Points on a hilly landscape, in no order, each with its height.
A ball rolls from a point to the lowest of its 2 nearest points, and stops where none of them is lower. Distance is the straight distance between rows; heights are no part of it.
Davo (h 458): [142 166 156 186 132 158 113 147 134 131 122  90 129 142 129 115 148 106
 125 105  76 115 128  97 169 109]
Beto (h 767): [128 151 203  74  85  74 154 144 128 128 128 119  77  96  76 117 146 153
 171 204 154 109  54 138  99 149]
bukof (h 647): [106 162 146 114 138 102 124 125 164 112 113  64  55 102 175 143 166  86
 131 138  68 142 163  54  97 143]
Zeze (h 700): [106  86  84  82 128  93 130 111 121 141 147 127  91 115 136 159  90 124
  92 135 126  99 194 120  64 112]
Mipe (h 428): [ 68 151 177  84 122  58 161  95 155 124 137 123  46 108 160 106 121  79
 162 174 115 143 103  90 123 142]
Bip (h 441): [ 64  92 148 112 165 127  99  76 129 123 158 151 103 144 165  95 110 131
 170 116 130 123 142 171 112 140]
rosu (h 448): [142 165 117 128 154 144  96 114  91  80 186 145  79 121 154 135 127 190
 165 134 143 124  93 184 158 191]
losap (h 391): [104 111 156 129 116 110 140 115 148 141 103 101 118 126 112 116 142  69
 109 129 107 126 169  74 111  66]
gib (h 537): [113 148 166 138 129 113 101 128 120 127 165 122  55 158 122  63 115 134
 164 132 126  76  98 121 165 125]
nateb (h 775): [158 102 113 118  97  99 156 152 162 153  95 140 178 107  83 138 133  95
  88 120 129 138 167  81  73  69]
torav (h 324): [144  99  53 110 121 114 115 127 109 138 144 134 128 112 165 158 108 118
  77 105 132 135 193  84 103 116]
mobuf (h 190): [155 140 162  84 125  64 135 131 123 126  88  58 137  57 108 125 164 105
 145 193 155 109  93 128  87 171]
Feb (h 738): [179 129  97 148 122 126 151 174 166 137  95 118 228 121  66 131 117 133
 113 152 170 131 112 142 114  98]
luz (h 240): [143 161 179 168 110 120 125 163 164 113 137  91 112 135 124 117 182 159
  87 125  74 139  94  85 154 166]
nalo (h 536): [141 155 121 195 125 139 127 131 152 168 146 149 121 167 159  93 113 115
  85  82  93 119  97  75 162 123]
nem (h 183): [145 128 145 118 114  81 146 140 118  98 152 130 145 105 100 118 155 182
 127 172 173 166 114 162  83 135]
rabi (h 666): [ 88  77  87  91 119 125 123 122 129 156 154 122  68 141 181 161 102 108
  93 114 112  99 188  86  85 113]
ziz (h 489): [155 167 103 131 152 130 114 158 106  69 177 158 105 150 133 114 112 195
 156 138 175 136  85 166 168 164]
zibef (h 337): [112 121 126 157 127 145 121 121 155 142 143 194 157 151 149 124 143 113
  91  71 101 164 156 106 102 106]
gar (h 749): [122 130 106 153 130 157 126 128 141 133 140 153 110 145 142 154 148 151
  72  88  70 149 148  84 121 156]
zute (h 555): [ 87  64 106 102 161 176  88  95 147 149 112 118 101 153 188 150 130  84
 121  60  77 111 191 121 106 124]
Kota (h 736): [183 129 141 143 108 114 147 173 136 131  93  87 196 122  85 114 145 120
 118 151 163 138 107 121 128  89]
labav (h 436): [138 122  71 135 155 184 106 116 125 123 113 159 134 133 182 166 143 122
  96  63  82 177 166 102 145 182]
gek (h 234): [149 116  91 145 112 106 135 145 108 174 159 172 143 146 138  97  60 133
 104 114 185 116 120 114 152  89]
labi (h 158): [138  92  82 130 101 170 129 115 117 189 110 168 168 142 146 144  93  93
 101  79 122 111 160 119 140  70]
Bigo (h 192): [132  99 132 131 135 111 137 115 113 139 125 121 155 124 112  91 102  89
 139 130 169 106 133 157 115  72]
Vuzo (h 271): [118  76  51 105 122 213 131 111  96 161 109 180 139 130 144 164 104 111
  97  77 126 159 151 133 171 142]
fana (h 235): [120  68  99 109 118 128 128 121 129 168 138 174 152 141 132 125  89  97
 102  96 149 102 168 140 122  64]
Kufe (h 346): [ 66 121 167 115 149 113  98  91 123 117 147 142  85 138 159  84 105 131
 214 143 151 120 113 182 112 125]
dubo (h 512): [150 174 115 171 132 139 119 158 126  87 174 167 117 159 149 113 122 174
 115 117 150 139  71 131 190 163]
Dilik (h 484): [125 146 163 174 130 115 109 121 128 127 137  99 102 132 138  94 136  86
 128 123  97 105 113  98 151 117]
zivu (h 608): [117 157 134 111 118 113  90 122 102 142 170 107  40 101 149 138  96 152
 163 151 105  71 126 149 138 158]
tefup (h 740): [112 147 136  96 115  70 133 107 130 143 119  54  63  57 145 153 114  80
 164 176 111  96 133 113  96 124]
Sibe (h 182): [165 136  57 140 144 149 118 138 111  99 108 123 194 106 115 177 118 140
 128 117 152 152 150 160 153 139]
ribot (h 398): [146 135 128 115 147 165 130 141  98 100 133 116  96 165  99 106  86 155
 167 150 163  61 107 184 164 101]
sufeb (h 3): [ 84 123 167 167 170 120  98 103 147 117 146 148  94 165 152  65 115 123
 154 106 127 110  98 141 143 141]
dor (h 318): [152 142 117 166 127 140 134 126 155 163 128 184 200 149 161 127 145 120
 110  90 119 180 143 117 124  88]
nop (h 202): [ 83 143 201 137 169 104 105 103 136  97 146 127  82 145 151  69 129 106
 189 140 142 125  85 157 123 130]
pom (h 278): [138 154 171 166 119 129 119 146 156 122 112 111 139 144 131 132 188 135
 101 118  89 167 140  76 132 127]
rano (h 548): [144 137 103 110 128 112  85 138  88 150 175  98  71 110 137 129  72 145
 149 141 134  61 135 147 177 154]
fiti (h 373): [120 129 162 154 144 185 124 129 154 134 100 124 167 158 115 115 171 113
 131  92  86 151 154 127 131  91]
dun (h 142): [139 123 182 125 113  90 163 144 127 136 103 124 176 130 100  86 159  90
 114 150 181 143  89 111 109  71]
demu (h 704): [110 153 129  98 107  74 121 122 139 127 133  70  43  76 170 164 141 106
 139 160  79 119 166  85  88 143]
puro (h 372): [ 66 123 172  61 114  83 190  99 157 136 107 121  97 100  80 122 126  83
 153 179 132 119 121 116  88 111]
Nofe (h 454): [129 117  79 122 152 164 108 103  86 104 143 129 121 112 154 158 117 151
 142 119 111 138 154 162 153 170]
Rogug (h 294): [168 143 141 145 114 147 132 163 125  82 115  79 164 127 112 155 176 179
 139 156 134 144 121 157 152 139]
Beg (h 351): [ 84  83 142 129 148 125 110  93 127 142 152 149 133 155 160  94 105 100
 146 103 143 120 160 153 120  95]
livu (h 408): [134 129 116 142 138 178 123 127 110 113 113  92 132 139  89 135 127 140
 151 127 112  82 145 165 165 114]
Nid (h 598): [131 127  79 151 127 182 110 122 122 160 122 156 125 154 174 147 112 109
  78  71  83 129 118  79 170 168]
Livap (h 249): [163 124  24 122 122 173 135 135 119 123  86 157 186 105 104 214 109 126
 110 104 145 164 164 134 147 145]
vubem (h 316): [150 136  91 135 104 144 142 141 126 114 143 151 158 128  99 170 148 178
  91 127 109 154 163 106 122 123]
pupaz (h 39): [156 131  58 141 135 189 115 106 151 208  91 181 170 150 205 144 109  84
 120  67 114 165 141 103 167 131]
zel (h 173): [166 175 170 167 107 144 146 180 132 100 129 105 146 153 123 116 162 166
 120 147 137 138  70 118 167 110]
simif (h 251): [112 124 147  76 120  99 144 111 154 144  75  61 123  69  86 161 147  92
 165 173 105 121 139 127  60 135]
bub (h 511): [144 166 170 148 137  98 112 136 113 110 160 110  84 124 140  82 130 121
 144 135 141 110  85 122 151 131]
vum (h 161): [135 113  92 122 106  90 123 146  96 141 168 174 103 143 116 105  67 168
 119 130 166 104 123 106 149 121]
sep (h 360): [132 108 102 128 125 143 133 125 107 129 145 149 125 147  96 125  80 155
 130 128 142  89 141 163 154 114]
bolun (h 478): [111 108 151 105 131 117 140 113 120 122 118 107 126 117  64 115 122 122
 167 160 139  94 134 177  82 109]
zameb (h 785): [132 107 139  99 125  49 147 122 132 129 131 128 139 107  72  74  98 103
 134 175 185 112 102 121  75 134]
vonom (h 427): [124 153 168 171 128 154 114 126 135 106 124  95 104 132 110 127 175 139
 137 118  67 112 122 125 149 138]
Ledo (h 362): [130 134 134 139 161 183 123 144 106  90 147 148 112 184 127  98  93 158
 156 121 171  94  90 174 172 108]
Fulol (h 285): [173 145  80 136 122 129 148 141 131 139 100 161 233 121 135 159 131 128
 122 106 160 180 150 145 132  83]
novuv (h 199): [121 144 166 177 184 145  93 121 123 102 134 124 127 159 170  84 135 118
 153  92 110 125  92 165 153 152]
bok (h 571): [104 106 115 144 150 138 101 123 142 163 137 125  76 159 194 130 113  99
  82  71  79 104 137  69 130 155]
nidek (h 382): [125 130 100 172 187 150 106 116 138 124 105 156 151 148 178 139 140 117
 108  48  77 162 131 117 135 191]
loza (h 491): [144 104  47 111 124 185 126 133 108 145 119 154 110 117 181 181 109 118
  71  82 102 164 169  93 160 170]
Puga (h 609): [ 83 111 106 125 157 150 101 100 141 132 122 136  89 140 166 147 144 112
 125  80  69 131 187 120 105 140]
tosef (h 553): [102  91  89  99 125 151 117  97 100 145 155 139  94 122 133 157  93 151
 122 135 117  90 170 149 116 151]
Dinin (h 259): [155 154 113 150 101 121 155 169 118 105 159 141 155 135  95 141 128 186
  99 147 157 140 103 123 168 125]
Fad (h 795): [118 120 126  94 113  38 130 119 126 137 169 119  77  89 129 101 102 123
 119 169 150 126 134  95  98 122]
kazu (h 298): [ 80 153 173 107 115  90 132  98 126 117 158 137  78 104 132 123 129 157
 190 161 123 147 119 158  86 140]
Zeso (h 265): [125 151 156  89 116  53 136 116 119 122 140 117  97  64 109 116 106 127
 183 189 162 124  90 151  82 154]
Zilur (h 255): [137 124  57 120 112 215 135 118 123 164  84 174 168 132 151 177 113  94
 116  89 117 176 141 139 190 127]
gideb (h 336): [157 139 150 155 107  99 144 144 119 120 137 119 143 112 108  95 127 117
 110 146 144 124 110 103 142  84]
Tuse (h 329): [ 87 115 162 164 158 116 122 109 166 125 135 171 154 156 139  87 150  93
 112  89 111 168 136 121  99 115]
nure (h 656): [121 119 122 149 135 122 108 116 112 119 162 147 116 146 159  99 109 135
 117 105 130 129 128 119 142 138]
Duvi (h 737): [115 135 113 136 114 118 125 119 131 115 171 152  91 130 135 145 137 165
  87 121  97 139 164  98 116 138]
pusup (h 505): [ 94  78 118 137 140 183 109 103 146 168 119 142 125 178 159 139 117  86
 102  61  88 104 167 109 128 108]
rit (h 393): [ 56 121 151  90 119 105 151  80 144 140 133 123  80  93 142 140 103 114
 188 164 113 127 159 162  75 121]
kiti (h 416): [136  82  36  87 125 148 103 128  91 143 144 133  95 124 200 172 112 121
  75  95 116 141 186  95 120 160]
Nutoz (h 721): [111 116 113 114 117  90 133 102 130 123 152 134 101 112 133 145 126 133
 106 132 118 134 185 117  78 120]
Kugel (h 315): [166 154 147 154 130 111 132 156 104  95 144 115 152 119 130  98 118 123
 144 147 190 125  95 146 147 108]
Vidu (h 292): [144 164 129 187 181 173  96 139 123 111 119 112 154 148 173 118 133 108
 142  85 105 121 101 151 180 129]
zulit (h 342): [ 65 136 167  38 118  70 193  94 146 132  91 117 123  71 114 145 114  69
 175 194 141 134 103 126  62 150]
Pif (h 739): [160 106  83 132 128 123 149 149 148 138 120 142 200 122  75 110  80 131
 103 139 163 113 125 144  94  98]
sedo (h 223): [148 161 155 113 126  63 134 124 106 100 160 111 110  91 127 111 148 153
 160 178 168 145  97 156 105 156]
leli (h 233): [168 154  78 156 101 146 145 161 123 114 121 130 173 125 106 188 125 169
 102 135 147 149 115 128 175 125]
Fupo (h 222): [156 101  40 110 139 112 115 110 100 110 134 134 143  93 141 173 104 142
  93 117 135 147 191 135 116 155]
Lat (h 203): [152 154 195 120 119  86 127 121 111 105 104  54 128  89 134 109 189  83
 124 168 137 138 100  86 143 133]
bug (h 191): [114 121  81 142 150 208 105 133  96 151 125 153 149 161 191 131  89 114
 129  90 161 130  81 159 212 142]
tebi (h 731): [155 157 160 166 140 174 116 152 136 110  99  83 182 149 139 122 161 108
 152 113 118 145 115 138 155 106]
vada (h 355): [139 149 120 106 114  85 112 142 106 113 189 160  48 123  95 119 100 203
 153 154 136  98 117 129 131 156]
bev (h 613): [ 87  78 104  88 118 102 101 115 117 166 163  97  54 128 177 143  77 123
 121 137 115  65 173  93 127 132]
sefi (h 712): [131 121 144 123 143 116 115 109 115 117  97  84 143 105 141 125 152  80
 164 125 123 139 167 129 119 107]
lizin (h 201): [162 156 194 153  97 135 131 180 148  91 129  79 130 142 124 117 210 174
 108 149 109 137  83 127 164 155]
mumu (h 200): [ 64  95 159 132 165 109  96 108 161 157 156 153  85 180 173  80  90 107
 129  84 120 105 115 114 133 144]
lubo (h 160): [ 79 134 144 112 121  95 119  99 133 137 170 152  54 121 130 121 107 155
 148 149 105 119 143 129 100 139]
Kef (h 662): [115 135 118 123 141 134  95  98  96 124 156  96  71 103 167 146 124 136
 146 127  90 105 151 133 132 163]
Dibep (h 772): [150 101 148  96 108 100 151 146 160 144  83 110 177 106  47 132 169 102
 101 147 141 130 153 102  78 107]
sogiv (h 520): [112 121 132 108 128 105 109 124 106 136 153 110  79 129 107  99  95 131
 162 148 146  67 124 155 119 119]
desuv (h 248): [186 126 120 132 123 104 121 166 130 110  77  60 203  95  96 157 163 145
 148 148 147 161 156 139 128 146]
Farev (h 330): [122 138 147 165 147 169 122 147 114 128 150 165 137 193 135  75  90 141
 133 115 160 110  78 140 166  95]
Fepo (h 314): [164 151 140 128 133 141 137 148 114  74 135  90 149 117 116 145 150 201
 156 171 155 131 100 203 127 158]
Vekis (h 162): [148 141  55 128 127 204 136 110 164 198  84 203 193 145 169 165 124 101
 138  80 122 184 134 130 180 108]
Danu (h 788): [144 125 147 104 110  34 139 134 126 125 147 122 127  86  97 103 122 135
 101 181 167 134 110 101  83 127]
Vap (h 771): [133  97 181  83 115 101 152 148 151 132  56  92 187 108  59 115 177 117
 113 172 158 124 117 130  75 133]
nase (h 429): [103  96 142 139 120 155 127 115 151 145 110 128 120 147 102 138 140  88
 120 103  77 119 181 107 107  65]
zake (h 725): [150 137 174 153 150 150 105 125 131 104  88  82 174 118 146 115 184  82
 163 116 116 164 145 113 132  99]
supi (h 754): [104 169 163  78  95  66 158 117 138 130  93  67  83  44 116 153 138  81
 154 198 104 101  99 107  89 152]
gazi (h 332): [146 136 189 115  99 130 160 163 135  89 128 117 144 145  75 115 167 204
 130 178 167 141  80 153 116 123]
Tal (h 352): [ 75 146 193  86 133  67 169  86 154 114 117 106  89 114 145 101 168  55
 131 172 115 141 109  65 128 132]
noz (h 439): [134 132 128 137 110 140 134 122 107 124 133  94  94 118  80 141 122 146
 130 140  93  72 135 146 146 125]
kabo (h 270): [165 128 147 138 115 127 122 153 131  87  97 105 192 120 113 155 195 167
 147 136 128 189 165 143 127 138]
dek (h 266): [177 152  87 158 116 103 148 156 117 146 138 158 167 137 133 116  72 134
 110 145 189 122  85 118 164  85]
Bugi (h 341): [147 116 137 131 113 143 144 133 125 114 120 122 161 129  79 150 154 154
 123 141 118 138 160 142 120 111]
Kisu (h 310): [156 128 155 128 125 174 154 165 138  87  86  71 191 145  91 154 173 176
 142 144 154 142 123 184 137 109]
logi (h 361): [114 126 163 129 104  87 155 120 128 131 129 120 117 115 100  96 129  94
 100 155 121 133 133  80 109  88]
gefe (h 603): [ 92  78 101 128 129 132 113 142 160 172 133 131  83 182 207 139 120  70
  79  80  94 104 161  55 109 117]
Temed (h 247): [141 123  94 110 133  91 116 144  99 114 162 165 108 131  96 103  68 184
 139 153 182 100 116 151 127 143]
mego (h 194): [158 184  55 159 126 160 133 125 153 173 111 193 175 133 192 156 133 126
  95  88 121 213 120  89 167 147]
gif (h 305): [ 98 152 144  61 119  47 155 105 130 135 108 104 100  45 119 139  92  89
 172 196 154 119  88 126  58 167]
rase (h 145): [151 155  63 177 154 162 118 116 153 177  92 173 168 144 192 145 114 103
 104  60 113 176 102 102 172 173]
Biv (h 676): [ 99  99 110  97 128 149 135 102 130 135 129 141 124 126  82 160 140 152
 109 113  92 115 190 146  92 107]
ralaz (h 552): [113 129 108 169 169 171 116 131 125 138 124 169 108 162 149 122  92 136
  99  67 101 107  76 135 197 204]
zaki (h 531): [128 162 108 169 161 162 119 150 134 117 142 193 117 179 148 114  97 156
 104  90 132 126  47 136 196 185]
viza (h 358): [142 119 132 140 130 148 118 133 157 133 110 138 152 138 128 153 170 115
 117  90  88 173 200  76 108 107]
mil (h 313): [131 128 117  96 111  61 118 132 118 135 170 156  78  99  93 113  78 174
 158 166 159 100 120 141  95 146]
bogep (h 319): [169 109 140 113 125 144 150 168 145 108  76  89 215 125  65 133 154 156
 127 149 153 128 121 181 108 120]
mek (h 561): [144  89  81 107 149 137 106 109 109 129 116 130 144 118 177 153 123  92
 145  78 114 151 212 127 105 125]
vefal (h 510): [139 106  76 122 154 161 108 104  93 117 115 109 144 115 149 165 136 126
 156 103 109 139 196 160 127 138]
gizi (h 345): [134 139 139 122 147 129 131 113 101  87 145 117 139 111 117 135 145 172
 187 165 151 128 123 215  99 142]
dag (h 695): [115 139 141 122 133 122 114  97 107 119 131  90 110  93 129 131 151 117
 158 139 105 117 140 141 111 131]
zem (h 317): [134 146 163 153 142 135 116 142 173 125  95 100 128 149 139 136 186 107
 122  96  57 173 178  54 101 128]
zub (h 746): [143 126  95 143  85 130 151 133 134 180 135 162 146 145 127 126 105 117
  68 111 118 124 158  72 108  64]
vutu (h 770): [133 115 188  66  90 102 158 142 140 126  63  85 158  88  77 122 190 154
 130 193 168 112  90 159  69 170]
Karop (h 440): [154 146  77 149 144 153 107 140  90 101 152 124 134 128 166 139  99 137
 126 120 154 119 106 161 200 144]
rekod (h 288): [ 72 103 171 154 146 108 119 109 173 142 147 165 102 168 149  77 120  97
 105  99 112 132 122 104 119 112]
lon (h 374): [141 157  89 167 138 180 113 122 129 125 112 155 178 147 156 156 137 119
 124  92 116 167 125 130 176 138]
Dovek (h 159): [147 122 153 136 140 117 156 144 125 137 108 127 200 133 104  85 124  77
 123 132 189 128 105 148 115  52]
bib (h 678): [120 120 106 132 150 129  81 119 100 110 175 153  97 133 183 111 107 143
 134 113 146 126 114 148 164 180]
zele (h 496): [142 119 124 105 132 118 131 132 114 128 135 119 107 122  70 114  88 158
 170 169 157  74 107 177 112 133]
Kob (h 274): [102 151 201  83 123  88 143 103 129 109  95  81 123 104 145 115 192  55
 153 173 136 134  91  81 141 140]
gosuk (h 339): [144 159 112 200 178 179 109 132 137 116  95 144 165 150 173 146 143 121
 127  67  98 162 106 144 170 175]
ditob (h 363): [144 126 159 130 107 109 140 142 130 116 103  72 133 103  88 140 170 133
 127 149 110 129 147 115 113 116]
Kenu (h 156): [150 145 188 114 108  79 144 142 107 119 108  77 125  91 101 112 178 106
 125 191 167 104  83 114 124 133]
lano (h 523): [155 181 113 181 123 137 137 159 152 103 156 168 166 163 161 122 128 170
  93 120 140 167  56 117 169 147]
nutil (h 777): [134  93 119 109 111  77 152 136 148 155 113 122 148 107  85 113 105  72
  92 136 157 117 152  90  81  72]
vulo (h 216): [140 124 140  96 131  90 127 134 152 134  84  71 140  66  74 131 147 107
 147 190 117 102 109 137  63 167]
gen (h 604): [119  62  79 102 135 144  97 102 116 156 140 124 137 136 217 142 101  83
 118  82 128 134 193 112 113 120]
Dedob (h 451): [126 143 194 107 128 134 151 138 126 103 144 127  88 134  82 100 147 174
 182 174 147 107  83 168 104 117]
Gem (h 289): [106  81  95 125 151 173  95 112  93 148 145 173 150 157 195 119  84 116
 128  85 170 140 118 146 176 159]
bul (h 104): [146 106  52 116 128 135 125 127  94 116 139 144 166 109 106 163  91 157
 108 128 162 126 143 154 136 145]
Mig (h 302): [137 121 121 132 121 137 148 139 146 142 120 174 207 130 116 127 150 122
 111 102 143 173 159 139 103  72]
dom (h 126): [157 141 209 109 106  91 161 153 108 109 113 119 154 127 108  80 166 105
 116 169 203 140  59 111 126 111]
mudi (h 293): [116 133 122 116 110 119 126 109 106 127 176 167  72 141  89 115 113 187
 129 144 121 105 129 131 124 130]
rizi (h 403): [143 140  86 154 140 160 126 130 106 124 127 138 178 137 168 132 111 114
 135  99 156 140 125 148 178 106]
ver (h 282): [164 139 133 143 112 127 152 174 126 100 150 160 135 160  86 107 107 190
 120 161 191 116  79 138 141 104]
Toso (h 635): [109  91  96 136 143 141  99 105  92 140 160 138 124 131 185 125 107 119
 111  93 134 122 172 124 128 131]
pinaz (h 230): [166 160  37 139 107 141 146 133 131 173 113 186 186 124 158 172 116 132
  90 109 142 184 146  91 155 120]
mene (h 277): [166 144  69 136 119 149 133 135 110 113 125 151 160 122 133 192 138 170
  89 109 120 182 151 108 159 154]
Molil (h 481): [105 135 154 132 105 156 110 117 121 133 161 119  52 147  97 125 124 155
 145 135  85  61 122 135 148 130]
pumu (h 741): [155 119 105 142  93 130 155 145 132 162 126 164 179 140  82 125  97 127
  94 125 147 111 142 116 117  71]
Reb (h 762): [107 158 195  76  95  57 159 128 129 129 123 102  79  69 108 135 153 110
 155 197 138 130  82 107 103 153]
mifi (h 331): [156 105  97 114 133 135 127 142 138 128 101 146 178 117 105 171 152 127
 127 101 116 169 211 115  93  91]
Dinas (h 325): [153 111 169 111 124 121 161 161 135  98 103 100 169 120  67 118 158 167
 141 178 168 126  94 186  85 133]
nozuv (h 577): [120  99  92 149 155 190 121 126 123 146 117 174  98 149 151 135 103 129
  67  64  86 143  93 100 178 216]
san (h 431): [114 139 166 119 134 153 118 137 105 104 148 128  81 160 102 104 124 171
 182 149 146  79  92 178 140 114]
vonek (h 417): [ 48 136 178  63 111  74 192  91 165 123 125 131  68 106 133 125 108  79
 151 175 105 146 129 104  90 119]
nug (h 485): [154 158 104 138 144 140  91 128  96 110 151  93 107 104 145 141 104 133
 150 126 129  87 121 161 186 154]
Digig (h 78): [110  93  79 138 150 224 120 119 109 148 102 156 134 149 171 132  91 107
 114  78 115 138  91 147 210 180]
Navi (h 470): [100  89 113 126 127 192 114 124 157 153 116 169 119 159 125 158 147 106
  98  69  67 114 190  97 101  92]
Bos (h 297): [172 114  69 108 128 152 132 146 132 127  97 154 204 109  80 195 127 155
 120 101 139 174 193 135 113 122]
Nit (h 529): [141 179 119 199 121 136 138 150 149 151 154 179 144 161 149  99 130 150
  93 104 121 141  77  93 165 119]
dap (h 562): [121 142 145 172 132 115 123 143 176 132 127 115  83 151 145 123 156 115
  79  95  68 125 136  58 111 136]
Dov (h 390): [116 148 187 135 103 133 131 135 145 114 120  80 115 129 103 116 194 147
 134 154  93 139 114 126 125 137]
Bav (h 560): [108 107 122 103 120  91 111 117 110 158 141  81  60 102 128 130  72 116
 130 150 124  64 150 123 122 119]
lelon (h 140): [106 126 185  95 110  90 143 115 140 104 132 127 130  98 118 125 173 174
 156 176 147 173 113 171  69 150]
kemo (h 534): [147 173 188 147 134  98 100 141 130  93 154  82 103 106 140  94 181 121
 140 145 106 133  78 126 154 160]
Runav (h 344): [103 127 133 164 141 192 117 126 133 128 127 144 140 166 133 117 144 128
 126  86  96 125 129 142 146 128]
Kor (h 290): [122 115 140 156 141 175 126 121 120 135 134 135 138 175 126  99 101 107
 144  98 148  96 128 158 159  81]
dezit (h 264): [ 89  93 164 113 136 114 118 116 119 138 138 143 110 158 117  71  93  90
 155 134 160  92 126 144 123  82]
dotag (h 304): [119  72  81 104 124 151 121 115  94 158 142 164 145 145 124 138  75 129
 108 108 154 102 153 150 141 118]
bina (h 769): [128 130 195  81  93  99 165 153 131 126 102 102 126 107  65 117 159 176
 150 207 161 111  63 165  68 162]
faz (h 595): [102 158 165 152 144 106 119 118 187 122 119  78  61 130 143 136 178 110
 115 116  50 129 140  64 102 164]
Boz (h 394): [ 96 125 164 164 146 152 127 114 162 114 116 142 115 171  94 126 177 162
 105  96  48 141 132 120 106 150]
ronaz (h 652): [106 105 114 101 139 152 115 102 140 129 122 140 115 129 123 170 172 130
 135 100  77 144 211 126  79 117]
vaba (h 309): [ 91 135 162  86 111  95 146  94 138 127 113  92  94  64 117 155 130 111
 178 180 106 133 135 155  63 128]
Gizin (h 546): [108 135 124 186 142 133 122 135 160 162 128 139  99 169 145 121 117 114
  81  67  63 104 115  62 135 152]
vava (h 225): [182 140  83 142 139 128 121 175 130  92  93  83 206  99 115 169 130 150
 138 148 161 149 127 163 139 147]
Gulek (h 343): [127 132 181 144  96 121 146 143 140 106 157 146 142 150  86 113 184 196
 105 150 135 154 105 131 118 125]
Banep (h 375): [128 146 119 171 132 216 133 131 117 106 110 118 140 171 106 132 132 135
 128 108 100 107 112 154 192 115]
nise (h 214): [ 68 140 184  91 125  84 156  88 147 115 140 143 108  87 138 135 147 129
 176 171 138 181 127 161  56 131]
kozos (h 149): [164 158 196 142 114 112 148 165 114 106 137 113 125 152 121  80 165 138
 130 165 172 126  58 116 150 105]
zufus (h 359): [111 131 180 166 123 134 138 145 164 114 143 151 134 172 103 107 184 171
 105 113  89 150 115 117 119 131]
Bagat (h 392): [128 138 109 127 149 122 112 104  91  98 163 134 112 108 135 134 123 175
 156 139 139 135 136 189 127 162]
Vopu (h 488): [ 66 104 121  89 127 137 128  86 120 145 143 127  76 116 129 157  95 141
 172 132 105  96 171 172  88 133]
tusof (h 189): [123  96  64 120 123 191 123 115  88 143 122 161 125 138 146 145  84 137
 114 105 133 129 117 142 196 162]
kebe (h 463): [ 90 127 186  87 119 106 158 114 127 121 116 124 109 121  60 108 134 135
 170 185 157 117  95 168  80 108]
Fezef (h 261): [161 124  47 124 120 139 149 124 136 157 122 183 205 112 141 168  96 122
  97  97 163 167 172 134 128  99]
vafab (h 734): [179 145 140 156 127 153 142 171 125 124  80  78 199 132 106 145 152 132
 141 134 137 147 131 126 156  90]
mazu (h 291): [189 154 103 153 133 113 144 180 119  96 141 128 172 130 128 127  91 149
 116 165 209 128  74 146 154 117]
vif (h 532): [111 141 148 143 139 156  87 123 113 128 154 128  71 163 130 105 108 138
 146 114 101  67  98 133 188 149]
bukep (h 227): [132 101 108 140 114 173 121 118 119 165 129 127 148 158 120 136 106 104
 126  90 110  89 158 131 150  72]
gibid (h 781): [115  96 147  99 120  63 149 115 131 147 110 117 128 109  83  82  95  60
 113 168 175 100 117  94 109  92]

Call two points neighbours if one is among the 2 nearest of the other. Go from one point of each pair to the other, from neighbour to neighbour, staying as low as possible. Name the highest point that can't be avoided.
bul and Digig => Bip
lubo and dom => vonom
Kenu and lelon => Mipe
bul and dom => viza
lelon and vum => vada
lelon and lubo => kazu
pupaz and sufeb => zibef
vum and leli => mazu
Digig and pupaz => Vuzo
